Points, in no order, along strands that fork, close into loops and pass close to each other.
In the rows, 128 means zero.
Two points are linked if the straight distance between their rows is under 129. Some points are linked to none.
susu: [128 141 101 143 137 121 142  97 129 177 111  78 133 148  75 150 121 134
 205 133 102 123 125 116 120 173 132 166 125 154 136  40 149 139 183]
biz: [139 126 151 127  99 143 117 100  76  44 172 173 118 102 140  72  92  90
 101 149 153 108 126 130 155 120 112 127 113  94 174 161 143  52 106]
fefor: [129 129 120 112  96 167 181 134 174 123 144  77 135  82 151 150 100 148
 173 141  97 159 166 140 136 152 139 154  78 102  66 142 136 101  69]
pigek: [103 132 141 153 138 107 123 158 123  86 129 158 106 172 183 121 168 141
  32 117 149 105 130 135 136  84 105  96 120 107  79 184  83 212 131]
Bif: [155 149 137 150 171 136  82 138 103 143  84 172 104 111 140  94 162 136
 106  99 134 146  95 120  91 139 108 103 194 125 196 138 167 144 195]
lopos: [128 133 110 139 150 110  77 161  89 137 130 177 143 197 133 102 126  77
  73 130 147  71 115 128 145 117 107 109 134 163 129 153 103 145 151]
giku: [127 146 120 184 118  97 141  91 118  95 119 109 106 172 101 122 107 146
 135 169 134  93 158  72 104 179 147 113 135  91 122  88 178 144 140]
ker: [102 136 101 167 113  88 149 129 112 138 100 120 106 130 174 147  93 192
 108 142 164 111 154 116 137 166 165  63 162 113 114 132 140 163 108]
forid: [110 154 128 129 171 157 152 161 163 153 154  98 149 148  79 148 193  61
 169  52 117 156  89 135 131  79  95 178 144 174 130 133  87 151 208]
vid: [164 116 109 119 103 105 122  93  90 153 117 137 137 128 100 117  58 115
 115 160 174 109 151 151 109 158 128 125 130 132 110  70 142  75  67]
dag: [ 97 122 123  98  79 105 113 135 105 111 132 110 152 117 161 133  88 165
  74 155 155 116 157 167 143 121 140 151  80 102  77 149  88 163  48]
vep: [137 101  89  98 123 123  77 122 107 173 132 155 114 150 169 115  94 133
  42 164 154 115 135 173 157 172 150 126 133 157 118 117  99 126  73]
rokuf: [156 131 118  99 145 118 102 124 124 207 100 134 138  89 118 139 125 122
 131 110 121 138 113 144 114 141 117 116 158 175 169 111 129 129 129]
rameb: [141 136 158 153 102  99 161  92 173 108 111 153  85 145 147 138 172 177
 120 129  97 126 133 106 117 130 132  95  72 125 100 188 107 204 158]
diz: [130 164 148 116 124  99 174 126 192 128 116 115 126 113 133 168 206 157
 148  59 128 166 116 102  89  56 106  88 138 158 128 132 106 164 203]
nera: [154 107 110 112 118 134  48 151 109 107 198 143 109 133 193  95 106 101
  38 155 149 119 134 175 150 140 151 160 119 125 155 151 119  97  70]
guli: [153  58 117  93 120 144 101 122 165 132 162 137 131 150 139 119 119 108
 133 176  91 153  75 153 147 164 161 171 155 163 114  87 153  89 137]
Vobo: [140 120 120 180  98  92 142  73 113  95 100 147 127 202  89 103  96 148
 142 178 171  69 173  64  95 175 148  86 114  98 147  78 153 146 143]
vubuz: [151  75 122  89 120 113  82 124 150 138 120 159 147 174 136 137 135 115
 102 175 119 127  96 127 113 171 172 156 151 172  89  75 150 130 131]
neso: [117  98 141 102 125 150 112 178 133 112 198 119 143 108 156 133 131  96
 124 128 109 144 131 147 150  95 143 176  99 127 138 160 103  87  70]
leb: [103 208  80 169 119 104 149 118 129 148 107 113 124 177 107 152 148 161
 119 120 160  87 140  92 106 132 118  74 102 143 101  78 115 192 191]
zutik: [131 131 116 120 135 161 120 192 127 112 178 151 122 128 153 114 128 100
 124 111  97 134  90 150 175 102 120 143  89 135 159 185  74 104 104]
befov: [135 147 125 125 157 174 144 132 131 122 147 107 109  85 116 110 124  94
 152 108 105 168 126 136 161 138 128 152 143  91 137 149 133  91 108]
tuko: [135 163 138 149 130 112  92 128  95 146  98 208 117 139 141 109 133 148
  47 130 166 103 134 115 103 138 105  70 120 127 143 165 117 145 136]
refan: [131 156 126 141 122 130 108 149  65 122 126 153 148 150  60  92 102  79
 149  94 150  93 113 129 153 110  54 129 106 122 163 136 124  84 152]
lekug: [133 146 123 154 107  59 144  69 120 143  63 185 126 191  99 121 143 135
 139 139 160  52 161  79  83  91 127  72  81 128 140 139 106 175 190]
Vame: [140 165 137 139 138 142 139  92  95 131  99 111 130 102  52 108 139 132
 177  82 132 155 152 126 104 116  36 127  84  79 147  88 161  76 147]
sil: [172  82 134  95  90 132  90 117  90 109 153 191 158 140  97  98  75  99
 137 156 136 102 108 154 127 137 114 136  93 152 150 111 123  59 101]
duz: [116 160 120 165 169 113 152 139 137 108 113  96 106 139 107 127 155 118
 140 101 117 149 101 117 127 124 116 132 187 121 127 109 141 153 179]
bikun: [126 112 124 118 167 178  60 173 116 134 177  89 120  81 166  97 136  77
 123  98 127 159 102 142 118 110 130 162 203 124 210 127 172 113 119]
Lik: [164 104 174 138 127 162 138  76 134  94 109 161  91 108 100 102 128 130
 177 141  86 143 141 117 116 160 106 142 108  92 153 119 188  61 148]
Kidar: [ 89  99  98 130 169 126 154 120 154 193  87  84 119 144 146 155 115 123
 102 126 155 134 140 123 120 165 200 129 237 164 146  99 133 172 130]
gipiv: [117 136  75 142 153 120 103 136  72 152 107 173 120 178 192 113 110 157
  58 170 152  92 137 158 142 181 130  85 150 177  96 130 101 184 138]
Pegev: [146 133 114 122 156 151 103 147 150 165 139 117 125 133 104 125 167  91
 149 101  95 143  89 140 127 140 125 174 156 170 144 125 112 156 166]
mil: [131 172 127 154 112 102 151 101 104 164  65 162 136  93 121 141 108 217
 130 105 175  94 171 101  60 148 124  53 114 114 151 114 150 135 149]
kofeb: [135  93 125 115 144 105 123  98  77 166  85 135 152 103  69 134  79 140
 156 123 161 121 150 131 106 130 115 113 166 127 182  66 162  62 115]
baveb: [104  74 121 100 101 157 166 153 162 100 156 101 156 128 163 144 117 128
 136 143  92 155 152 145 158 122 185 199  70 111  51 172  85  99  84]
labub: [109 100 137 116 103 121 160 125 166 113 129 108 126 153 150 145 125 151
 124 154  89 137 140 142 157 139 170 171  85 124  52 161  79 165 106]
Penut: [122 158 113 121 147 149 127 135 168 189 131 106 139 135  86 153 184  64
 153  84  93 139  93 147 138 124 126 192 133 201 144 130  89 161 195]
boga: [145  87 182 125 132 188 157 152 147  89 163 162 124  71 173 138 138 144
 183  96  75 176 123 106 134 115 118 145  89 107 159 207 155  59 121]
Muf: [157  73 137  87 126 158 103 130 153 154 155 153 133 145 110 113 122  90
 168 142  70 145  96 151 150 133 150 165 111 161 131 110 126  72 133]
nagi: [ 92 145 108 152 124  89 141 130  73  99 102 165 152 194 136 110 103 125
  75 162 181  47 157 142 163  91  94  82  76 129  86 137  62 179 137]
vebu: [115 109 148 109  91  95 125 114 145 149 109  87 142  89 140 165 101 160
 108 138 163 125 173 124 114 134 158 119 138 126 103 125 136 145  60]
fara: [139 106 154 101 149 113 126 123 134 172 119 121 132  79 112 153 146 138
 148 107 120 150 126 126 136 111 127  97 156 145 171 136 110 127 119]
maz: [ 74 116 103 134 119 132 104 155  98 111 162 120 160 156 126 141  90  69
 107 143 134 101 111 139 168 114 155 161 155 140 113  99 123 106 115]
Momev: [139 132 139 168 103  73 151  61 108 120  73 173 132 197  65 115 120 139
 157 154 162  51 169  73 104 125 120  78 109 115 152 103 136 147 178]
somu: [126 110 136 119 146 126 117  99  61 131  99 134 129  81  86 104  94 129
 146 112 169 130 137 136 115 125  73 118 158  86 199  98 166  53 115]
viz: [124  89 105 120 181 127 113 118  97 172  94 133 124 113 122 104 106 144
 165 117 124 141 109 138 130 130 143 122 218 133 187  81 162 114 151]
zar: [138 129 137 125 146 123  87 147  72 144 108 212 158 133 148 115 126 137
  74 117 169 107 121 111  81 129 108  72 136 131 180 159 135 121 136]
buta: [114 205  82 176 127 101 138 132 105 134  86 131 140 176  91 120 131 161
 117 107 182  90 138  85 100 123 101  49 133 118 117  74 144 159 205]
dobil: [148 111 121 106 133 169  98 165 146 122 167 100 142  75 176 112 120 124
 147 137 100 167  98 153 119 174 148 188 161 165 127 122 157 131  98]
tura: [156  99 106  80 123 151  54 138 114 116 201 127 117  89 196 105  98  92
  85 145 150 137 118 158 131 131 155 169 162 129 179 140 168  73  78]
Dozuk: [ 98 154  88 146 138 110 137 134 106 158  90 144 114 150 170 144 109 178
  79 153 156 100 151 127 132 159 139  55 138 148 103 143 101 187 133]
Meded: [118 138  97 144 191 131  87 176 116 181 132 141 130 167 146 122 155  73
  91  78 153 114  98 141 126 111 120 119 188 176 153 143  91 185 166]
bufa: [151 134 172 107 100 125 120 114 139 120 110 117 145  59 128 153 136 164
 143 127 146 146 162  97  88 133 110 129 121  97 123 124 196 106  89]
mozo: [122 125 157 111  79 107 143 140 150 111 114 103 130  82 167 159 118 181
 127 129 142 143 153 111 126 105 131 118  99 104  95 168 124 157  70]
Tenes: [116 151 144 149 127 123 201 128 207 113 131  68 114 129 124 158 175 152
 162 107 103 161 135 115 135 118 151 136 124 130  75 156 107 193 148]
Gulop: [168 140 114 121 113 171 132  90 133 105 149 105 116 119 123 113  97 116
 148 178  90 156 140 134 125 199 144 174 129 115 102  94 184  86  98]
Lered: [161  89 135 107 119 210 160 145 121  96 161 167 147  92 139  89 112 101
 160 143  85 148 153 134 125 152 129 158  54 107 134 179 133  20 108]
feme: [ 87 121 119 123 118  93 135 124 116 149 106 135 160 188 108 144 103 101
 100 151 148  83 131 135 148 111 151 131 110 150  85 114  86 162 114]
pezad: [ 96 157 124 124 149 102 136 142 123 188  86 125 177 140  79 174 155 102
 112  80 174 115 128 107 100  68 103  94 135 142 125 114  97 151 173]
tige: [108 154 121 184  98 102 182  98 110  59 132 136  88 157 123 102 104 165
 145 168 120  78 132 115 156 153 136  81  98  98 120 134 106 144 127]
Tibo: [112 166 112 156 183 145 127 164 131 129 118  94 118 132 130 116 180 119
 116  76 145 164  91 125 112 113 108 124 226 132 146 112 145 175 187]
Bevip: [105 115 150 118  87  90 119 115 121  90 124 156 130 138 159 110 116 155
  68 165 153  95 150 130 125  91 123 123  69  84  87 164 103 168  75]
Lital: [110 144 117 153 159  93 163 103 150 135  95  99 113 165  85 158 161 120
 147 106 119 126 135  96 125 121 136 116 168 123 123 105 131 168 186]
vege: [152 106 128  96 130 157  75 117 107 116 190 113 131 101 139 105 103  55
 118 136 138 138 137 158 143 129 123 170 137 110 171 126 155  54  86]
Tuf: [159  78 114 100 122 134  93 104 143 173 117 118 132 143 123 135 115 108
  98 174 155 157 130 126 106 179 166 157 189 164 109  53 177 119 109]
Ruzu: [118 171 123 157 105 118 186  97 162 121 117 114 111 150  95 128 141 132
 161 131 101 118 131 105 138 122 125 120  49  98  80 124  91 174 140]
sok: [140 144 136 124 123 124 132  97 135 162 117  94 149 101  76 160 110 122
 152 141 133 129 155 134 116 137 110 145 101 114 112  94 134 111  78]
Veluz: [156  78 144 124 142 206 140 130 127  88 151 172 140 122 116  99 135  89
 185 126  72 163 136 113 133 128 122 172  86  89 148 162 148  18 149]
koru: [110 158 143 151 113 130 116 154 124  84 140 152  98 103 175 123 154 161
  48 115 146 130 130 135 126 116 117  83 104 110 110 189 110 177 116]
Bik: [130 136 159 127 129 110 151  91 143 172 104  76 143  90  75 149 142 129
 159 102 145 146 177 118 112  96  86 113 106  93 132 104 138 127 103]
subu: [124  81 111 107 156 132 113 139 148 162 121  97 123 121 156 150 131  98
  86 129 146 147 126 134 115 151 173 155 240 157 145 119 133 149 117]
taku: [ 93 152 110 137 120 108 133 155  62  83 116 165 148 107 158 126  97 168
  97 150 161  91 118 140 126 125 128  70 154 140 135 141 136 118 131]
Mepen: [129 122 106  96 145 193  75 157 122 150 153  92 154 101 141 104 114 112
 155 118 106 156  83 168 105 157 129 196 188 163 135  84 166 128 122]
zepo: [141 182 102 144 140 109 121 116 103 176  77 145 135 115  91 134 125 174
 136 110 148 123 138 116  83 167 105  83 126 139 142  87 148 145 153]
gef: [147 110 126 108 155 195 111 133 132 128 168  96 119  96 118 106 124  67
 159 122 107 165 142 147 159 122 119 193 142 102 160 136 155  59  92]
bug: [135 101 145 117 122 175 165 148 127  88 161 144 126  71 180 112 106 138
 173 135  82 160 121 136 158 132 136 147 104 106 140 185 139  38 106]
sen: [147 107 129 129 135 121 130  89 146 121 116 121  76 125 141 113 119 148
 148 160 105 141 115 119 140 184 168 106 188 113 137 110 171 128 139]
dilen: [116 114 142 112 124 108 105 154 122  92 143 148 150 129 154 150 134 141
 105 153 116 109 102 114 124 124 142 140 126 143 105 142 131 144 110]
Soler: [135 116 161 137 115 130 122 123 102  64 153 189 115 126 134  90 117 119
 125 152 107 106 106 129 141 120 115 126 112 119 151 168 121  90 124]
lidop: [154  65 170  84 122 156  91 118 133 114 156 116 133  53 163 121 118 137
 154 142 121 167 150 131 122 142 123 155 146 131 152 124 196  46  88]
Nomis: [141 139 133 111 156 152  90 150 106 139 142 113 120  74 149 116 138 113
 114  94 140 151 112 138 122 121 111 120 182 113 195 141 166 114 104]
dida: [156 119 119 108 110 156 122  93 117  96 157 119 128 104 111 105  83 113
 158 169 129 144 160 140 120 164 124 184 125 103 111  77 197  26  93]
meva: [133 113 143 109 138 151 136 124 148 148 132 101 160 119  84 157 134  89
 159 133 104 141 138 140 135 138 132 172 125 135 106 100 145 116 107]
muva: [129 144 140 113 142 153 182 152 169 133 136 115 150 105 107 161 189 121
 205  78  81 167 109 129 128  77 111 139  88 155 122 148  93 115 182]
Kilit: [110 145  99 172 114 105 172  90 159 164 128  65 119 161  98 169 115 156
 162 150 110 116 157  92 126 172 167 131 107 128 105  78 123 184 118]
Vosu: [116 133 166 121 114  95 169 111 173 173  97  76 136  97 104 180 155 170
 159 102 144 135 166  94 100  79 119  89 114 123 129 117 128 160 124]
lag: [121 107 150 131 130 111 149 153 181 106 131 104  96 127 186 140 173 159
  89 113 125 154 136 137 128 144 150 129 185 156 112 192  97 204 130]
zivan: [122 101 143 109 187 145 121 145 131 157 117 102 139  82 107 130 155 125
 182  79 107 170 103 144 135  97  99 135 173 150 192 117 131 118 146]
rek: [106 204  64 162 138 100 154 106 126 181  93  98 132 174  89 173 177 128
 158 100 137  98 124 108 118 132 125 110 130 158 117  56 121 188 232]
boli: [145 141 145 149 130 140  95 129 101 101 139 178 109 122 117  94 137 109
 122 133 107 116  95 132 133 146  95 119 133 120 158 151 151 114 147]
fato: [120 153 151 144 110 100 156  93 119 108  86 135 137 141  83 109 130 133
 132 148 157  94 152  96 106  91 115  98  85  81 118 125 128 146 107]
Lup: [153 127 100 116 155 172  80 134 123 181 137 116 126 139  98  96 133  87
 149 122  92 149  77 153 124 162 126 182 169 173 147  83 157 138 154]
gozo: [154  93 104 114 120  97 110  94  96 174 103 140 146 136  87 112  63 145
 148 145 155 112 131 140 116 155 135 115 161 147 149  45 143  73 122]
bos: [115 147 139 147 127  75 188 122 164 117 107 114 100 135 135 169 185 181
 147  56 143 146 109  94 111  59 125  53 149 122 133 132 111 157 195]
tino: [115 100 126 121 150 120 113 149 147 134 127 107 100 139 181 142 142 118
  50 130 142 140 129 143 147 144 170 132 202 153 120 162  98 188 104]
Zug: [132 138 105 145  93 117 145  95 120 137 133 131 128 164  89 110  75 129
 130 171 112 103 134 157 163 163 140 141  63 132  85 116  85 124  90]
Venub: [122 161 135 137 142 166 157 153 156 117 145  99 104 105 125 121 157 110
 125  90 117 171 119 137 165 112 119 118 139 100 115 163  97 142 118]
Dera: [153 161 133 133 114 124 104 132 105 136 116 153 114  94 147 126 136 153
  65 119 145 130 122 138 115 145 107  98 107 112 143 172 118 142  99]
guzeg: [123 172 134 125 116 173 154 208 184  81 171 119 140 132 143 136 201 131
 103  53 127 166  79 120 104  57 100 111  95 138  90 152  79 153 172]
Deko: [110 119 107 147 165  82 146  95 132 159  93 123 117 204 104 150 140 105
 141 152 132  83 126 100 141 137 169 111 173 150 117 103 123 162 163]
Naruv: [ 76 132 119 136 123 115 136 134 108 142 123 101 168 148  98 176  93  87
 102 132 155  90 122 129 153 110 145 160 139 139  96  94 121 131 112]
Kulo: [136 148 107 138 104 176 172 105 154 106 140  77 107 120 135 137 106 148
 166 170  89 148 152 117 147 204 162 158 102 101  77 116 160 122  97]
zepap: [136 154 139 134  96 133 145 100 107  89 148 110 107  71 147 112  90 159
 113 145 140 135 157 141 144 140 116  98 101  82 126 148 139 103  78]
Pebov: [156 100 146 118 183 195  70 165 141 146 162 113 135 109 103  90 172  67
 157  87  92 185 101 131 101 127  86 186 151 122 202 127 157  98 144]
gedup: [126 127 121 145 168 114  88 192 109 130 159 157 126 174 158 133 155  83
  87 114 129 101 106 135 134  98 129 107 175 148 148 161  98 154 145]
vemum: [113 113 112 125 124 111  98 144  81 119 138 146 162 148  93 120  82  74
 133 139 144  92 105 134 163 109 134 137 154 128 147  88 130  70 128]
mosu: [112 162 139 144 168 137 132 149 121 110 114 121 109 131  77 120 157 112
 158  83 119 140  97 118 138  96  85 118 149 102 149 113 132 118 195]
Gelip: [140  89 160  86 128 125 133 114 147 174 135 137 123  91 142 150 117 137
 147 120 100 141 123 144 163 100 140 129 116 159 163 163 100 106  83]
dadu: [159  90 164 113 173 189 112 153 168 116 162 135 115 120 128 107 182  67
 160  93  84 171 105 118 121 112 108 187 144 120 191 163 142  94 134]
debet: [ 92 136 120 159 144 117 120 183 121  68 162 144 126 188 167 132 174  90
  66 118 139 107 115 131 155  72 110 115 126 119  78 178  76 183 131]
gogu: [144  93 138 113 106 107  87 125  70 101 129 200 147 151 116  92  84 114
  95 154 167  71 116 147 133 125 112  92 120 165 173 134  98  80 115]
Sito: [ 93 135 140 137 123  85 182 130 166 144 108  93 130 111 134 171 141 169
 156  86 150 136 138  91 133  84 145  80 147 116 124 134 127 163 138]
Lus: [144 131 127 110 125 132  91 164  79 132 155 154 154 149  80 108  99  63
 118 116 153 100 114 131 142  92  88 139 113 118 176 138 109  83 107]
zib: [123 132  90 140 123 104 135 116 113 171 104  98 108 127 153 148  77 171
 107 157 153 121 154 123 129 193 167  97 171 135 117  84 152 139 103]
gemul: [137 201 102 156 121 123 154 120 138 151  95 109 126 126 107 150 149 180
 140 124 136 119 131  98  88 164 124  93 120 135 112  86 154 178 162]
kuf: [109 163 150 130 136 129 134 153 104 116 131 132 146 126  61 111 137 100
 154  66 146 124 109 109 141  65  59 110  95  94 152 120 118  89 175]
lil: [116 133 122 121 135 117  79 188  70 113 145 173 154 114 177 122 106 133
  81 124 164 105 114 138 114 107 124 101 157 131 163 149 130 115 112]
difeg: [155  81 165 121 153 204 126 154 155  86 160 151 125 113 144 106 173  91
 172 114  67 177 113 109 119 124 113 163 120 106 164 191 157  53 136]
sifak: [ 85 127 115 147 140 107 155 182 131  63 163 113 124 179 187 156 156 125
  76 117 121 126 116 144 174  77 150 156 146 122  61 184  73 178 122]
babi: [120 153 101 152 193 149  96 167 101 154  89 145 129 140 126 107 168 124
 102  91 163 143 110 118  87 137 115 107 222 129 156 127 158 172 187]
Bubo: [134 153 170 116  92 110 144  90 115 122 109 151 151 101  92 123 107 154
 152 124 145 103 136 110  99  89  85  95  58 105 128 130 129 115 101]
zoko: [127 116 139 118 106 113  77 128 111  99 138 161 135 153 139 113 125  86
  58 154 161 104 147 128 132 113 127 129 104  95 123 159 108 138  79]
Buza: [122 127 143 150 107  92 153  87 129  83 120 111 122 124  99 127 103 132
 150 176 142 107 169  94 125 131 146 120 107  75 126 104 160 115  98]
Dedib: [111 162 138 124  98 164 141 182 173  71 148 139 137 151 140 115 187 138
 102  87 113 146  92 127 116  54 107 120  44 116  75 173  73 168 154]
gop: [134 117 120 102  91 119  94 118 109  78 182 143 106 117 191  96  83 110
  54 168 148 118 144 169 166 151 158 146 118 110 125 150 128  91  79]
peza: [136  92 102  93  92 171 158 130 143 105 163 103 141  92 163 140  79 121
 145 167 103 165 165 161 148 156 166 193  74 104  73 149 129  57  74]
vom: [165  82 152 123 151 148 122  81 144 112 114 132  91 110 125  96 121 127
 162 151  93 158 118 130 128 169 137 144 163  99 154 104 184  86 150]
ruvut: [ 86 106 119 145 129 107 144 155 134  89 141 110 115 168 175 145 145 141
  84 150 114 122 134 151 176 125 167 162 122 128  56 154  81 185 109]
naf: [113 101 133 119 194 118 121 120 100 165  92 101 123  96  96 132 131 153
 189  98 119 152 116 134 117 104 105 128 184 131 194  91 163 102 178]
puvo: [115 157 132 125 115  99 122 150 144 118 120 141 152 139 124 155 160 151
 125 145 110 119 112 120 123 113 131 134  99 152  82 140 110 179 150]
zus: [118 119 167 110 161 166 147 149 131 126 141  97 143  49 126 147 163 143
 191  92  99 186 126 131 116 102  86 141 146 143 156 134 154  93 125]
tima: [141 131 157 156 134 148  92 117  93 109 104 191  88  94 150  90 135 141
 104 117 102 136  81 126 106 160 102 113 167 124 197 143 189 118 176]
sek: [132 163 146 125 124 126 209 135 200 119 133 102 122 107 112 167 196 144
 193  65 103 166 107 123 107  59 119 120 106 163 108 143  88 141 207]
dobu: [147  64 130  93 129 123  91 105 138 149 128 118 128 107 133 110 100 135
 131 165 154 158 129 134 112 155 161 145 208 127 143  42 201  70 126]
seger: [116 137 174 145  73 112 154 105 154  74 112 148 106 119 170 118 149 201
 116 141 107 115 132 113 110 105 129 112  48  91  73 189 113 192 121]
ven: [132 142 160 123 144 156 155 148 140 121 136 133 137  72 126 144 170 147
 187  82 102 169 104 110 121  87  86 118  92 120 149 145 129 101 150]
lazan: [146 108 166  94 117 128 142 111 152 141 129 139 126 107 129 149 123 157
 174 132  77 137 131 138 148 128 137 137  75 152 117 160 107 112  99]
tivu: [126 117  91 150 129 112 149  79 148 190 126  74 109 162 104 168 116 142
 173 152 105 127 135 105 123 202 165 137 149 157 123  42 151 162 140]
Rozuk: [120 173  84 169 145 102 174 103 147 138 120 111 118 195  89 151 161 118
 193 113  99 106 126  97 136 136 123 131 121 137 111  93 123 163 235]
voruz: [126 127  78 125 149 124  89 126  86 203 101 163 131 187 158 119  91 118
  50 165 170 102 143 169 137 182 157 111 139 173 106 103  84 151 109]
Nebob: [112  77 146  90 105 127  97 171 141 101 172 121 156 112 170 163 119 133
 111 154 117 128 122 148 141 100 158 168 118 144 112 152  99 114  78]
gara: [131 123 123 135 144 142 147 113 146 149 112 100 141 149  63 151 130 106
 218 128  89 132 140 124 120 142 126 188 112 146 103  70 157 116 168]
Semin: [148  79 127  90 176 146  92 117 127 214 100 128 138  94 136 110 117 125
 149 108 136 154 120 154 111 136 129 137 212 167 196  83 154 112 124]
Par: [ 91 126 118 151 143  74 147 103 122 140  99 134 131 220 100 154 127  97
 132 146 137  68 134 110 158 101 145 112 124 138  88 124 101 168 164]
fur: [134 164 124 149 115 127 178  88 175 113 117 140 106 150 119 132 161 156
 164 131  67 136 128 113 124 132 152 127  56 122  91 165 103 156 172]
vez: [121 120 165 133 111 122 170 134 203 101 118  75  91 115 161 158 165 148
 135 130 115 174 148 111 133 140 160 144 141 121  84 184 104 200 108]
ges: [115 144 107 145 168 132 113 193 138 167 147 114 141 165 100 141 180  53
 128  55 146 122  84 133 145  83 106 146 167 172 167 138  82 160 180]
moz: [ 97 149 135 126  81 139 163 128 184  79 117 133 137 145 140 109 163 170
 119 124 106 143 118 122 103  70 118 138  25  88  52 179  92 182 134]
fogi: [119 151 133 151  87  96 149 123 124  98 119 177 139 168 139 145 141 174
 134 172 102  77 120 117 118 129 128 118  59 144  70 134 102 171 153]
gadap: [ 84 118 126 112  89 103 133 117 137 154 126  85 158 105 135 169  89 134
  91 147 158 125 168 154 147 120 163 150 102 121  74 118 122 139  47]
fiv: [164  92 132 100 109 121 107 106 129 132 123 182 133 161  91  97  95 108
 142 163 105 109 102 139 147 141 133 145 108 170 134  91 112  76 131]
sir: [147 157 111 134 140 123  90 133  88 168  98 211 134 197 139 102 123  98
  56 138 175  66 157 133 112 131 105  70 106 154 128 168 104 165 174]
vib: [165  83 139  92 117 133  97 106 136 142 135  87 125  61 161 131  83 147
 144 154 148 169 149 155 116 166 147 151 182 133 128  80 208  75  91]
mulon: [137 117 105 135 126 124 128  95 131 153 121  95  99 142 122 134  89 150
 143 167 114 128 127 124 136 204 154 117 161 133 123  70 155 137 121]
nuga: [156 137 141 125  88 102 156  84 138 143 117 139 122 130 112 129 101 169
 147 158  98 111 137 144 142 151 130 117  45 133 105 141 102 128 101]
pugap: [114 162 145 143  83 106 171 109 146 109 126  80 114  83 140 139 112 184
 133 125 141 139 162 110 143  97 126  81  94  68 106 146 128 133  80]
Kide: [139 124 142 138 130 179 145 180 125  84 184 185 114 110 161 109 153 133
 126  98  72 139  94 133 144  98 115 131  56 114 166 216  90  88 125]
mavu: [155 107 144  97 106 108  81 140 137 127 119 171 158 128 139 147 116 158
 115 174 122 118 126 130 103 154 142 135 121 158  99 114 134 124  99]
rase: [113 110 141 103  98  87 109 146 138 119 112  91 119 116 200 166 114 163
  83 161 167 130 172 125 141 149 174 141 170 122  89 142 138 160  77]
Rik: [142 113 104 102 113 118  92 116 105 167 135 143 136 118 137 114  72 122
  81 158 157 122 116 168 143 165 143 131 142 147 137  99 127  90  69]
volep: [103 139 112 149 105  72 150 113  98  94 105 173 123 195 137 116 121 175
 117 171 136  47 132 132 144 102 125  89  65 150  71 136  71 194 143]
Vak: [145 107 138 110 176 198  60 159 109 136 174  82 134  85 133  84 145  71
 152  93 122 177 112 143 100 113  86 196 175 113 213 114 195  96 118]
gede: [137 153 149 120 128 157  95 164 117 127 163 128 116  73 168 113 142 127
  76  89 150 152 113 140 127 115  91 109 132 114 183 172 131 118  91]
Kodis: [102 159 104 157 103  85 153  93 110 136  97 126 141 159 104 128  98 149
 109 146 169  69 161 102 108 115 130  74  95 101 108 112 106 167 118]
fozu: [112 176 108 170 103 128 185  94 153 134 131  71 132 134  80 141 113 142
 173 138 103 114 151 111 137 142 131 125  64  94  90  96 124 145 115]
sapes: [128 145 126 115  98 132 118 103  89  74 163 123 110  99 151  83  78  95
  85 162 157 123 157 145 147 132 130 139 114  86 138 157 135  74  70]
Doko: [121 155 138 145 140 149 199 150 199  80 148  72  98 124 136 134 191 125
 144  69 105 191 112 129 146 109 132 130 150 118  92 170  96 151 158]

A tip is a point with one link. Name the tips that can be reached along the links from each point below, in the order of the rows.
Lered | dobil, taku, dida
fiv | nagi, lidop, gogu, Kide
gef | Kidar, mil, buta, zoko, rase
Ruzu | Lik, somu, Zug, guzeg

How many points has the smallest loop of links through each point below? Write - if it is on no loop.
Lered | 5
mozo | -
Vobo | -
duz | 12
viz | 6
zus | -
ges | -

A piece is two or more points that can be reached from each other along the links. Count, over all rows, the pieces, the separate loops (a circle has one, a figure eight two, a Y none), the forks (points with three links) and the tips (points with one).
pieces | 5
loops | 3
forks | 15
tips | 19
